A landscape with many valleys, sampled at points; each row gives a point and its height.
A ball rolls from a point to whichever of its 2 nearest points has the largest drop for the distance, and stops where none of them is lower. Distance is the straight distance between rows; heights are no part of it.
q384 height 631: [167 133 149  56 148 145 139 112 134 162 138 100 143 118 147 149  96  94
 112 131 123  96 147  56 130 106 153 107 122 137 120 185 119 129  86 101]
q267 height 439: [ 40 168 113 118 111 135 144 152  88 163 104 143 135 132  92 120  82 163
 162 157 175 167 141 119 127 152 144 106 162  76  89 135 157 165 109 106]
q358 height 422: [125 150 158  79 137 150 151 159  83 192 129 105 135 160 124 132  84 119
 144 152 142 128 104  37 142 128 139  92 135  92  94 153 113 173  92  71]
q499 height 544: [131 124 126 120 106 120 117 116 144  98 105 144 119  99 150 133 151 163
 140 125 168 119 129 172  96 142  94 131 125 138 109 154 167 120  95 150]
q66 height 400: [113 127 109  98 135 145 117 113 134 130 153  96  86 104 170 156 121  37
 122 134  88 121 201  78 111 156 177 149 119 189 113 144 141 115  97 106]
q244 height 162: [152 125 133 146  85 156 171  84 109 140 112 152 118 204 112  95  76 162
 161  94  97 108 147  99 113 125 102 101  88 168 135  82 160 158 122 148]
q933 height 473: [ 74 162 124 140  85 109 102 153 122 152  98 135 110 136 125 109 114 145
 163 151 145 172 158 158 112 162 140 141 130 117 153 117 133 167 130  84]
q598 height 409: [100 123 124 166 179 103 151 137 176  79 126 156 175  93 155 187 141  82
 147 142 129  76 185 137  95 138 180 155 139  99 126 126  97 153  95 152]
q510 height 393: [120 100 120 121  78 115  62 107 163 116  83 105 125 108 167 128 154 147
 160 143 122 164 178 169  89 153 158 147 119 148 166 134 123 121  93  88]
q70 height 424: [121 171 118 115  80 152 150 149 124 153 104 157  66 189 124  99  95 149
 178  89 136 117 152 146 144 161 120 101  94 140 116  83 136 141 118 108]
q3 height 366: [149 113 150 123  97 116  43 117 171 126 109 105 109 122 128 118 178 152
 105 132 125 146 119 171 134 118 140 118 148 154 150 132 137  78 144 109]
q934 height 383: [107 111  76 170 148 117 128 164 152  91 124 131 156 120 181 169 137  56
 163 113 138 106 203 138  56 140 169 161 153 114 129 111  77 157  93 138]
q802 height 78: [135 147 150 112 154 125 160 101 158 135 118 165 134 115 151 155 108 108
 135 128 120  70 169 127 125 124 170 119 103 112 119 150 141 138  95 124]
q468 height 425: [ 94 104 114 158  72 128 125 134 169 104 113 139 100 211 109 102 137 131
 152  97  89 102 152 163 106 133 114 135 131 191 174  49 121 151 165 117]
q439 height 521: [ 70  80  90 153 125  94  52 105 133  42 115  94 135 110 140 119 183 168
 122 168 156 194 113 182 109 164 135 149 177 130 114 153 134 106 101 126]
q484 height 647: [120  88 121 184 136 138  89 126 142 121 137 155 101 120 162 113 191 130
 112 184  95 108 136 147 127 173 152 157 143 126 110  90 186  96 122 136]
q612 height 505: [ 69 195 122 138 128 132 144 170  50 169 104 136 109 154  91  97  83 163
 168 152 154 186 115 112 155 157  99 128 157 119  99 116 181 151 128 144]
q88 height 655: [122  81 104 136 157 128  69 129 165 114 167  81 145  86 142 163 158  53
  90 176  93 135 176  88 113 131 194 144 170 149 141 147 119  84 105 142]
q827 height 242: [157 132 123 138  73 159 187 127  72 135 117 130 100 201 112  87  82 160
 172  98 138 139 112  90 112 150  52 102  92 170 119  80 143 160 126 157]
q485 height 526: [124 111  95 133  91 146 146 123 125 114 126 147  84 126 158 116 132 149
 154 113 169 114 136 152  90 166  63 144 113 142  98 127 173 128  84 152]
q760 height 438: [110 182 138  71  91 105  84 192 115 151 103 147 114  87 150 113 107 142
 212 144 128 196 116 144 116 175 119 155 125  92 160 195 115 162 117  86]
q618 height 664: [127 110 136 171 147 125 123 105 159  94 135 161 117 152 127 126 172 146
 103 110 107  90 121 167 141 111 121 126 124 145 123  80 157 104 175 150]
q240 height 327: [126 128 124 123  86 123  81 137 102 156 133  86 126 115 118  92 141 161
 108 165 146 194  88 121 116 137  81 142 155 146 147 148 151 145 144 121]
q247 height 413: [ 94 108 146  91 100 107  53 107 149 104  66 112 129 106 146 110 157 177
 166 158 127 165 166 190 121 149 181 124 129 121 134 163 139 115  91  77]
q842 height 271: [127 166 116  95 117 118 124 157 118 159 102 138  83 131 176 143  84  54
 158  81 104 119 192 155 126 139 194 148 113 116 138 127  66 139 131  80]
q102 height 558: [116 157 141  75 135 113 108 145 118  93  74 136 118 112 136 114 139 178
 136 129 174 132 126 171 145 132 121 112 139 125  89 163 167 107  82 147]
q834 height 303: [113  97 120 118 160 117  86 106 110  80 121 125 120  94 138 125 161 166
  89 156 152 152  89 161 143 134  98 152 170 130  89 150 184  90  93 183]
q756 height 613: [198 128 185 124 151 150 163  76 116  99 130 156 167 111 113 115 144 183
 125 117  79  91 108 102 161  92 106 120  91 134 133 114 164 111 153 169]
q185 height 185: [145 150 131  94 162 100 101 168  96 113 116  92 139 114 110 117 142 151
  83 129 178 174  64 149 169 106  85 120 163 138 119 152 128  99 136 162]
q166 height 47: [127  81  86  82  90 147  83 141 132 153 152 114 134  95 150 142 135 129
 106 146 151 159 104  94  89 135 112 136 160 110 112 191 118 144  87  76]
q33 height 329: [137  77  67 167  82 120 102 136 168 111 131 126 123  91 175 168 160  87
 155  99 138 138 155 170  49 143 121 160 135 124 148 137  79 115 103 136]
q416 height 219: [ 86  89 131  99 148 130 103 120 160 106 126 150 145  88 133 158 142 131
 110 169 147 117 134 126 127 123 162 134 159  64  92 160 129 147  92 108]
q177 height 254: [152 138 166 118 157 157 211  74  88 112 120 161 179 136 116 143  85 154
 151 127 141 100 132  65 127 106 115  92 100  82  90 122 152 155 107 153]
q131 height 590: [157 117  75 147 119 130 111 144 169 142 153 117  78 141 145 142 135  39
 126  69  74 121 174 153 121 118 172 133  98 184 165 105  73  94 148 131]
q852 height 252: [167 150 140 103 178 111 159 200  45 117 103  86 142 130 119 104 140 132
  97 148 155 178  65  90 183 106  84 114 137 140  98 151 126 108 148 152]
q223 height 377: [ 48 132 125  99 121 126 133 133 118 152 104 144 153 125 105 148  78 142
 143 160 162 139 169 103 113 133 172 115 158  67 105 149 122 178  88  81]
q380 height 269: [118  73  99  97 148 130  80 126 113  90 156 124 124  87 138 136 157 145
  71 161 160 168  71 135 137 129 104 128 189 100  77 170 158  97 104 149]
q522 height 496: [ 93  92 101 170 115 131 124 130 127  97 130 156  73 137 156 105 163 148
 139 120 137 103 133 179 104 178  65 170 138 166  98 101 187  98 106 169]
q695 height 183: [125 137 116 133  56 129 116 151 154 157 129 140  64 157 114 103 116 133
 177 106 113 147 143 154 125 171  91 155 107 178 198  75  96 172 150 105]
q121 height 420: [ 82 121  91 100 151 119  97 145  44 118 117  94 137 126 108  89 114 170
  92 173 148 212  88 140 151 133  87 156 198 125 103 166 157 142  80 153]
q632 height 571: [136  88  71 151  80 141  75 145 147 143 145 119  72 122 168 124 158 111
 113 120 144 162 129 156  98 168 105 152 134 137 135 103 125 105 130  96]
q245 height 302: [140 127 121 149 130 125 142  82 153 146 148  95 160 125 111 144 119 102
  88 120 117 119 154 114 117  85 145 120 117 144 168 136 110 130 149 142]
q160 height 283: [113 139 160 103 154 149 177  72 100 142 117 138 166 148 103 146  56 128
 123 145 128 113 160  55 140 101 163 107 126  81 104 124 138 169 105 127]
q77 height 656: [111 108 135 175 142 116  77 140 167  89 116 163  95 148 145 125 200 140
 119 138 104 100 135 183 140 150 144 138 147 148 114  73 166  87 150 135]
q290 height 537: [165 182 155 140 106 113 168 173 130 154 141 136 153 160  94  98 102 144
 178  96 122 133  80 110 135 115  66  97  86 167 194 141 110 156 191 149]
q11 height 619: [114  86 140 149 173 146 142  79 133 126 157 125 150 100 133 158 130  98
  93 191  85  94 149  69 138 131 166 166 146 102 108 121 150 137 109 147]
q903 height 122: [151 146 171  73 150 114 129 128 165 111 105 159 142  85 147 144 129 141
 131 130 151  80 130 150 135 117 156 110 120  75 104 176 125 114 103 120]
q800 height 437: [ 82 154 156  98  83 106  71 138 130 132  62 121 113 132 122  93 127 184
 170 144 138 165 162 185 132 154 162 123 133 128 143 135 138 127 115  74]
q856 height 596: [141 113 142 150 140 135 132  82 109  95 146 105 165 104  84 127 142 160
  86 119 155 154  88 134 137  73  80 135 136 111 128 105 123 103 183 172]
q860 height 16: [146 146 164 137 163 131 175  67 133 129 131 155 150 132 126 135 105 128
 119 134  64  74 165 104 155 119 175 128  89 140 138 127 164 136 117 160]
q775 height 540: [ 87  82  79 145 112 100  42 144 138  92 138 104 131  98 142 133 176 138
 105 164 150 211 101 170  99 150 147 133 184 108 132 151 108 108 127  94]
q665 height 182: [ 99 108 134  65 130 108  72 150 146 115 113 138 137  83 140 144 143 133
 116 140 152 151 115 162 128 117 172 117 169  67 102 187  91 137 111  81]
q581 height 376: [128  86 131 152 107 113  58  94 178 108 109  96 137 102 140 131 180 144
 118 163 122 148 147 155 106 129 157 134 146 141 155 135 132 103 118 119]
q558 height 485: [156 174 138 122  97 130 143 155 110 175 130 121 115 151 124 102 107 136
 140 132 145 148 105 109 129 139  97 115 111 134 142 129 132 167 144 108]
q697 height 320: [ 78 119 109 143 148 162 143 115  82 172 147 114 102 161 127 131 120 114
 113 154 140 133 113  83 128 126 144 128 160  70  66 101 145 164 119  74]
q590 height 367: [180 146 151  87 102 141  91 110 158 159 105 115  99 142 153  93 117 130
 118 127  87 105 169 128 145 121 157 115 101 158 154 140 142 100 116 101]
q501 height 338: [176 129 140 107  87 142 128 110 172 140 126 123 117 194 116  99 116 142
 125  64  59  82 134 126 146 102 121 106  92 197 184 114 128 115 154 124]
q567 height 164: [108 142 153 158  96  91 141 111 158 114 113 127 156 161  85 122 118 164
 145  90 139 122 123 175 103  99 107 110 120 167 186 105  98 162 180 140]
q691 height 518: [170 178 149 152 150 131 194 151  78 144 149 132 166 180 103  90 103 142
 157  81  97 135  68  86 167 102  90  79  84 137 165 118 110 161 205 119]
q189 height 458: [ 72  97 108 159  91 128 128 134 140  83 110 141  81 189 122 104 146 146
 148  94 129 103 140 183 102 148  71 155 150 195 130  59 155 122 143 148]
q405 height 352: [170 113 167 137 133 107  82 114 189 123 134 153 117  90 140 146 190 145
 109 143 101 100 105 170 146 131 151 125 126 140 139 139 149  61 139 148]
q4 height 595: [170 116  85 154 124 136 112 122 159 176 183 103 106 137 107 149 141  48
  98  78  95 127 142 135 120 102 157 114  99 170 167 131  92  61 145 130]
q791 height 356: [133  87  74 190 126 125 141 141 174 109 147 128 131 113 173 149 142  58
 155 115 115  93 179 148  57 147 138 159 121 152 146 119  93 128 105 163]
q707 height 578: [ 51 109 146 176 155 113 122  88 114  35  86 123 136 127 103 122 150 181
 127 160 146 135 141 169 142 137 113 175 158 108  94  85 168 117 119 191]
q701 height 230: [115 174 122 112 113 110 107 177 122 183 121 138  91 107 165 144  86  54
 187 112  92 161 168 135 125 159 163 177 117 114 178 142  70 166 146  85]
q432 height 392: [129 194 152 106 108 146 167 182  70 190 110 121 110 174 119 102  84 128
 187 157 136 153 106  53 151 167 128  82 112  94  98 139 136 153 108  89]
q57 height 365: [111 143 126 104 123 120 100 164  60 137 122  92 136 113 107  86 125 168
 120 183 147 213  78 107 137 138  75 145 172 136 128 171 162 160 122 144]
q357 height 301: [123  81 100 183 120 102 112 133 172  86 138 150 140  73 173 169 180 120
 143 133 144 109 129 168  59 162 122 156 147 102 122 155 119 112 100 152]
q397 height 315: [104 153 138 131 156 161 166 103  79 144 125 139 114 163 105 115 111 146
 122 137 133 127 123 100 161 105 152 104 136  66  61  87 161 146 139 109]
q542 height 304: [143 150 127 130  76 116  68 161 141 174 139 101 107 105 114 110 147 138
 133 135 137 184  91 148 120 142  93 145 134 153 175 146 120 128 158 109]
q922 height 464: [145 190 156 101  97 119 117 189 130 169 119 128 116 114 133 101  99 127
 186 165 136 171 107  91 126 161  93 130 116 116 165 178 136 168 133 107]
q679 height 627: [127  91 148 172 162 134 155 104  96 154 171 136 142  96 135 148 150 104
  91 207  59  82 126  88 149 180 184 187 145 124 101 106 150 130  98 143]
q369 height 638: [139  99 149  67 135 155 110 101 132 162 124 114 137 112 139 124 115 123
 107 176 113 120 151  82 145 113 165 113 144 108 109 171 155 141  87 100]
q913 height 319: [144 113 125 172 162 123 151  76 177 112 166 125 177 108  98 158 149  93
 106 109  84  88 153 134 131  94 154 125  92 159 180 139 109  84 145 186]
q229 height 233: [134 111  95 119  56 135  86 130 146 159 121 106  82 123 150 113 128 122
 158 128 112 181 188 141 113 181 115 174 104 167 206  93  93 146 115  85]
q564 height 593: [ 63  98 128 185 157 107 116 118 131  46 121 143 142  91 131 133 178 162
 124 193 139 122 116 168 133 181 132 183 163  87  84 114 166 116 100 184]
q337 height 504: [ 72 150 136 150 122  96 109 144 127 146 117 123 142 119 105 119 117 131
 127 174 148 168 131 139 118 138 148 140 153  93 152 132 123 188 152 100]
q858 height 484: [ 55  94  76 124 132 108  67 112  82  86 113  98 126 129 132  94 147 180
 102 168 148 206 112 178 125 156 105 164 184 142 108 156 167 109  77 134]
q762 height 402: [125 190 133  66 110  96 106 207  99 127  86 136 108 106 143 112 116 146
 164 114 173 164 108 167 132 152 117 126 137 108 116 179 112 138 111 104]
q224 height 611: [127  88 128 154 172 127 147 100 147 136 186 118 156  74 138 186 137  71
  92 159  96  78 136  68 111 147 151 168 143 144 123 158 127 110 101 154]
q422 height 259: [ 93  80  95 147 127 130 106 123 155 109 129 142 138  96 166 149 161 118
 123 166 137 118 153 127  81 153 147 156 155  93 108 149 143 134  83 110]
q76 height 314: [148 182 145 137  95 136 180 183  58 144 107 133  98 200 102  88  90 148
 191 119 128 163  94  74 151 172  53 103  94 170 127  92 145 156 142 154]
q972 height 375: [121 197 129 116  94 140 171 188  87 150 105 152  69 215  96  86  84 153
 199  90 132 138 114 121 171 179  82  96  98 162 117  81 135 142 134 132]
q12 height 211: [113 106 101 175 183 135 140 107 157 112 180  99 180 119  97 175 134  61
  70 132 127 118 141  97 142  92 166 135 136  97 144 101  77 102 159 140]
q897 height 359: [135 185 146 108 110 162 167 164  43 164  86 109 106 179 110  84  98 162
 167 144 128 157 117  68 170 142 131  66 124 110  61 111 162 114 115 119]
q451 height 589: [119  98 114 176 138 134 136  93 101 116 149 117 125 130 124 117 141 134
  81 130 151 138 106 127 111 109  89 148 150 104 100  96 146 129 173 145]
q41 height 625: [149 106 113  83 146 138 120 121 154 163 163 104 126  87 149 198 112  65
 110 100 129 100 144  68 101 110 140 136 131 155 118 188  99 107  85 106]
q999 height 108: [181 121 128 109 147 156 179 136 102 126 146 118 140 127 158 145 149 124
 123 113 173 105  75  82 118 114  70  92 112 113  75 147 140 119 117 128]
q287 height 166: [131 175 153  88 153 109 160 183  99 138 128 126 157 117 112 130 113 133
 125 133 186 139  77 101 147 119 106 100 136  85 107 166 110 161 150 110]
q969 height 673: [143 102  92 175 164 136 143 122 163 122 177 168 117 159 130 131 163 110
 112  64 112  86  86 172 147  95 125  91 101 143 131  91 118  86 191 131]
q311 height 574: [147 159 157  66 108  99 118 174  92  97  61  91 149 125 122  94 130 180
 130 151 177 164 109 128 148 128 101  98 135 146 119 182 141 119  95 150]
q657 height 120: [113 170 157 139  83  96 114 156 151 137 110 132 107 159 101 111 120 150
 161  95 129 137 113 177 120 129  97 131 128 173 181 111 112 156 175 115]
q871 height 546: [ 77 155 126 145 100 141 141 116  77 135  89 138 116 164  96 100  99 184
 145 131 152 149 152 135 130 130 110 117 144 128  99  87 181 139 132 143]
q168 height 178: [109 137 105 116 114 115  96 167 130 185 133 119 114 105 149 147 108  75
 133 138 121 162 147 121 109 142 166 157 146 112 158 151  91 161 124  64]
q669 height 579: [113 126 126 140 179 138 140 107  54  90 115 123 112 136 103 109 123 166
  93 123 147 151 112 138 152  97  84 157 161 115  75  82 167 120 143 171]
q289 height 299: [172 154 123  80 124 139 147 146 142 158 120 148  82 131 180 145  97  81
 159  73 125  94 154 142 124 131 156 120  93 109 113 141  89 131 101  85]
q978 height 121: [173 106 110  96 114 155 135 134 129 158 152 105 137 110 155 153 133 116
 113 124 165 119  93  74  95 121  89 117 128 117 101 169 124 133  95 106]
q839 height 354: [189 121 149 125 104 147 120  96 165 145 129 136 116 148 141 108 144 145
 119 111  81  87 136 126 137 111 117 122  98 176 151 121 162 103 135 139]
q773 height 637: [144 106 138 164 141 157 130  93 120 165 148 147 100 127 156 118 160 124
 115 181  61  89 138 107 144 160 162 155 123 135 104 104 193 112 108 130]
q638 height 381: [156 133 126  91 113 142 102 100 156 149 128 107  86 115 169 121 114  77
 122 131  74 117 198 114 131 143 171 141  99 187 153 141 145 103  96 114]
q466 height 19: [192 137 123 111 117 150 188 149 124 121 128 135 118 154 157 114 133 133
 150  91 162  99  97 118 123 123  67  82  74 157 106 132 133 127 121 143]
q526 height 101: [182 133 111 120 131 140 183 132 153 135 150 147 145 144 136 121 123 123
 149  61 150  85  95 149 122  90  96  78  71 152 143 137  97 120 151 138]
q50 height 102: [102 115 100 192 149 150 174 102 129 140 150 141 109 157 161 138 122  82
 142 145  95  74 182 101 102 160 159 147 116 125 105  96 157 147  89 134]
q43 height 151: [132 138 153  57 151 109 104 146 150  95 112 133 143  83 127 141 142 144
 107 129 179 127  95 162 148 107 146 101 148  68  92 184 105 113 120 117]
q221 height 605: [163  90 153 145 153 132 155  73 152 140 176 131 179  60 118 173 147 118
  95 160 106  90 105  97 123 118 125 153 123 118 143 158 132  98 117 176]
q550 height 564: [ 73 126 142 164 120 117 137  90  98  81  88 134 129 154 102 112 122 188
 135 126 157 127 151 154 112 121  91 141 150 139 111  89 174 138 130 173]
q748 height 300: [140 163 137 114  89 104  95 153 151 147  93 128  86 148 150 113  99  95
 160  77  80 120 186 184 128 131 179 146 104 153 189 116  60 125 158  98]
q777 height 292: [137 155 150 131 190 163 182  93  65  88 128 160 129 158 106 109 117 165
 123  96 114 121 103 115 184  86 123 105 107  83  69  72 158 128 162 135]
q694 height 452: [107 119 163 187 151 100 173 116 146  94 134 173 176  85 121 158 156 141
 125 182 115  70 126 162 135 174 164 171 116 101 125 102 126 146 112 173]
q446 height 272: [132 134 139 151 187 166 173  70 103  87 151 152 156 139 106 128 111 137
  97 103 107 120 102 113 182  76 137 124  99  66 106  69 120 142 187 120]
q346 height 351: [176 121 122 141 127 130 158 102 173 148 162 141 112 101 153 152 128  84
 137 110  67  74 150 135 113 139 143 139  81 203 161 148 135 110 106 166]
q108 height 475: [131 174 158 121 134 116 134 115 132 137 107 140 133 169 111 101  98 150
 109 115 119 106 146 143 159 103 165 104 113 102 142 114 122 144 168 104]
q396 height 323: [176 177 130  82  98 124 164 188 126 155 112 154  97 136 154 126  88 106
 180  72 160 117 123 147 119 142 117 107  90 108 129 140  71 156 124  99]
q654 height 608: [207 129 175 116 141 150 168 101  83  74 109 125 172 129 101  97 134 189
 125 106 106 132 114  79 145  69  81  98  98 142 127 108 145 111 166 160]
q840 height 588: [150 158 176  84  89 116 133 141  84  97  50 115 147 158 104  91 114 199
 151 134 156 144 141 113 143 124  88  91 124 167 120 133 170 113 103 166]
q627 height 650: [120 107 116 125 134 121  62 123 154 152 139  73 133 110 131 125 139  71
  80 167  96 165 172 115 131 116 201 132 159 143 162 134 103 108 134 101]
q770 height 322: [ 75 126 141  96 147 122 142  97 124 136 118 113 160 126 109 156  63 100
 108 161 135 123 190  68 124 112 184 128 147 113 132 147 117 176  98 108]
q894 height 217: [139 157 154 105 160 136 194 123  80 111 126 134 179 132 104 134  96 148
 120 122 182 130  94  90 149  94 100  96 120  78  99 123 117 161 152 129]
q772 height 583: [153  99  80 157  86 139 103 143 175 148 142 131  66 144 151 130 144  86
 136  89 108 131 152 169 109 136 129 143 108 164 161  84  84 115 147 113]
q455 height 118: [123 113  89  70  82 124  73 174 125 173 138 128 125  81 157 159 123 110
 145 127 131 179 108 111  94 145 132 161 153 104 142 188  79 151 101  58]
q971 height 591: [138 127 143 137 169 123 167 110  54  74 108 120 149 143  96 107 108 180
 113  89 153 145 108 136 131  88  42 148 151 161 116  91 144 121 142 195]
q100 height 285: [142 134 122 149  81 110 101 115 159 171 134  83 142 115 108 134 125 116
 118 125 135 156 142 141  92 112 124 133 126 157 193 146  94 133 140 124]
q134 height 297: [194 146 142 100 117 119 153 199  77 124  99  81 132 140 130 102 152 136
 105 134 155 160  81  86 159 119  71  97 107 166 116 150 129  99 155 140]
q804 height 370: [148  99 107 149 114 138 154 107 187 125 140 153  94 151 150 123 122 102
 155  95  61  65 159 150 114 136 139 137  74 208 168 103 131 129 118 163]
q631 height 321: [145 147 122 115  95 120 126 130 171 142 118 131  87 184 130 103  89 107
 140  61  68  96 169 157 139 123 157 120  85 187 186 106  92 137 151 110]
q198 height 236: [127  65  99 124 144 140  85 129 136 135 180 120 122  96 130 163 155 114
  66 150 161 151  72 105 121 119 122 118 182  77  91 149 130  98 134 113]
q27 height 601: [158  75 158 143 138 158 132  53 134 103 161 106 179  68  95 147 137 141
  88 162 118 138  98  93 126  78 103 154 131  82 129 128 129 100 149 176]
q93 height 501: [161 175 146 142 133 138 182 137  73 169 147 121 136 171 119 106 100 129
 139 116 127 144  83  81 140 116  99  96 104 120 131 112 128 176 165 109]
q829 height 337: [157 122 166 109 151 111  86 122 147  95 121 149 113  93 137 132 184 172
 108 138 131 111  84 173 164 136 109 132 141 154 110 142 177  64 122 174]
q292 height 483: [103 144 154 119 183 142 163 104 116  81 121 171 137 107 118 143 132 154
 116 140 158 101 108 148 175 115 124 133 122  67  65 107 164 123 129 163]
q44 height 232: [139 122 140 145 137 124 142  94 160  90 147 144 176 129  70 134 165 159
 128  64 142 100  89 183 148  69  90  94 108 152 166 120 104  76 182 169]
q412 height 210: [129  63 100 131 158 137  92 129 163 153 182 119 135  93 130 194 144  86
  79 135 140 120 110  83 111 113 152 130 169  94 113 158 100  88 111 105]
q378 height 153: [110 126 114 141 171 116 130 148 147 151 175 130 153 105  98 181 133  87
  85 115 173 133  82 126 139  99 141 120 151  65 125 131  70 122 174  94]
q328 height 109: [121 166 129 115 166 110 138 179 123 161 156 141 130 119 122 149 123 104
 111 110 174 133  74 130 141 115 125 116 145  75 110 146  91 151 170  85]
q40 height 336: [137 158 150 111 137 171 153 118  50 135  93 124 111 153  97  87 111 179
 143 143 117 152 131  84 168 101 135  93 137  99  50  94 183 115 129 139]
q126 height 396: [121  87 103 150  87 142 155 107 175 111 126 161  92 192 129 104 117 135
 162  88  86  73 141 149 103 127 107 130  92 193 158  74 135 146 139 146]
q889 height 659: [144  97  98 187 167 124  87 142 174 102 173 101 153 104 149 156 172  55
 112 154  99 115 176 117 100 142 182 145 159 143 151 114 109  81 113 171]
q681 height 157: [177 177 162  97 131 113 169 145 141 111 109 144 164 157 121  97 107 159
 136  73 145  83 115 150 147  97 116  67  84 131 153 144  93 115 169 127]
q850 height 644: [108  79 140  89 156 145  85 100 148 143 137 100 138 108 126 126 125  94
  77 188  97 139 161 102 163 105 196 126 162 103 127 149 124 133 114 103]
q985 height 266: [ 66  96  75 134 131 168 116 144 108 170 150 128  86 147 162 146 134 102
 131 147 141 127 133  90 109 163 146 141 157  81  63 115 140 142  81  50]
q18 height 220: [117 118  98 180 122 115 168 119 155 143 162 132 165 147  81 129 125 116
 136  72 142 111 109 170  96  81 110 106  98 154 188 115  74 135 185 146]
q733 height 260: [142 113 111 152 111 134 154 113 137 134 161 131 172 163  59 107 142 148
 137  53 116 108  79 151 126  70  79  93 102 179 190 112  99 106 198 148]
q480 height 245: [110 119 125 159 178 146 163  81 121 118 158 118 164 137 106 151 109  98
  74 137 121 124 122  93 153  84 152 138 128  71 118  84 101 154 172 116]
q959 height 429: [ 90 109 143 165 172 110 133 133 178  69 125 159 177  83 138 173 164 116
 132 189 135  89 144 143 127 160 178 169 142  65 111 116 112 146  92 153]
q120 height 361: [151 197 143  92 112  97 163 219 108 128 100 146 118 132 133 116 100 133
 175  98 185 144  99 142 129 153  83 106 103 132 131 161 101 153 135 128]
q257 height 195: [146 166 162 115 143 116 147 123 139  95 122 139 168 156  88 102 128 169
 117  67 131  98  93 166 176  80 108  89 108 134 160 120 100 106 202 131]
q190 height 184: [129 104  96 162 157 114  99 149 162 148 176 115 146 111 108 186 152  58
  83 116 139 138 133 129 116  98 178 121 151  92 145 127  70  82 151 116]
q15 height 556: [105  90  54 171  90 114  71 172 133 137 167 116 106 103 156 146 160  98
 110 132 154 192 103 145  70 166 112 156 172 104 131 133  97 112 139  92]
q14 height 128: [122 132 153  67 165 120  97 141 111  89 111 109 135 108 105 108 135 154
  77 154 168 167  79 156 192 101 124 118 162  91  90 145 129 113 133 152]
q810 height 470: [123 124 168 152 159 127 179  86 140  99 138 174 164  87 123 157 137 151
 123 158 127  77 116 139 141 134 130 147 109  90 112 119 153 141 126 171]
q552 height 455: [142 170 125 128 127 130 166 143 127 152 129 154  97 204 129  94  93 132
 143  68 109  96 119 146 155 123 138  88  81 134 133  99 116 157 159  97]
q636 height 494: [ 85 166 161 116 139 105 104 145 128 152 111 127 127 133 102 100 109 132
 112 170 130 145 133 148 164 121 181 122 149  74 137 128 115 162 164  85]
q994 height 90: [157 120 140 152 127 146 189  60 126 132 127 158 145 166 128 119  79 139
 146 103  85  84 158 100 112 114 124 107  79 159 144 112 165 156 119 166]
q597 height 186: [ 95 115  96 142 136 161 156 104 123 164 141 127  95 149 162 156 105  81
 141 135 123  99 171  88 101 150 149 141 126 113  92 119 144 148  72  88]
q877 height 600: [163 154 173 107 122 120 148 133  73  92  89 110 156 157  91  98 125 190
 122 104 138 148 109 114 146  89  66 109 131 173 134 107 145 125 160 165]
q348 height 618: [129 111 139 111 188 129 144 116 150 150 171 138 130  83 155 207 124  70
 116 123 104  63 133  73 120 135 160 149 127 151 101 172 120 118  85 119]
q891 height 334: [152 120 145 173 138 102 155  91 173 121 157 128 166  85 121 156 149 102
 119 134  65  77 157 142 113 138 161 147  96 202 182 148 125 105 122 196]
q74 height 265: [131 127 101 123  75 115  80 125 149 160 120  70 119  97 140 135 117  79
 135 128 107 180 187 135  93 142 154 162 116 182 204 140  84 127 117 106]

Where does a ball stop that starts at each point below?
q290 | q166
q638 | q166
q934 | q860
q707 | q328
q889 | q860
q131 | q657
q636 | q860
q691 | q166
q468 | q657
q88 | q224
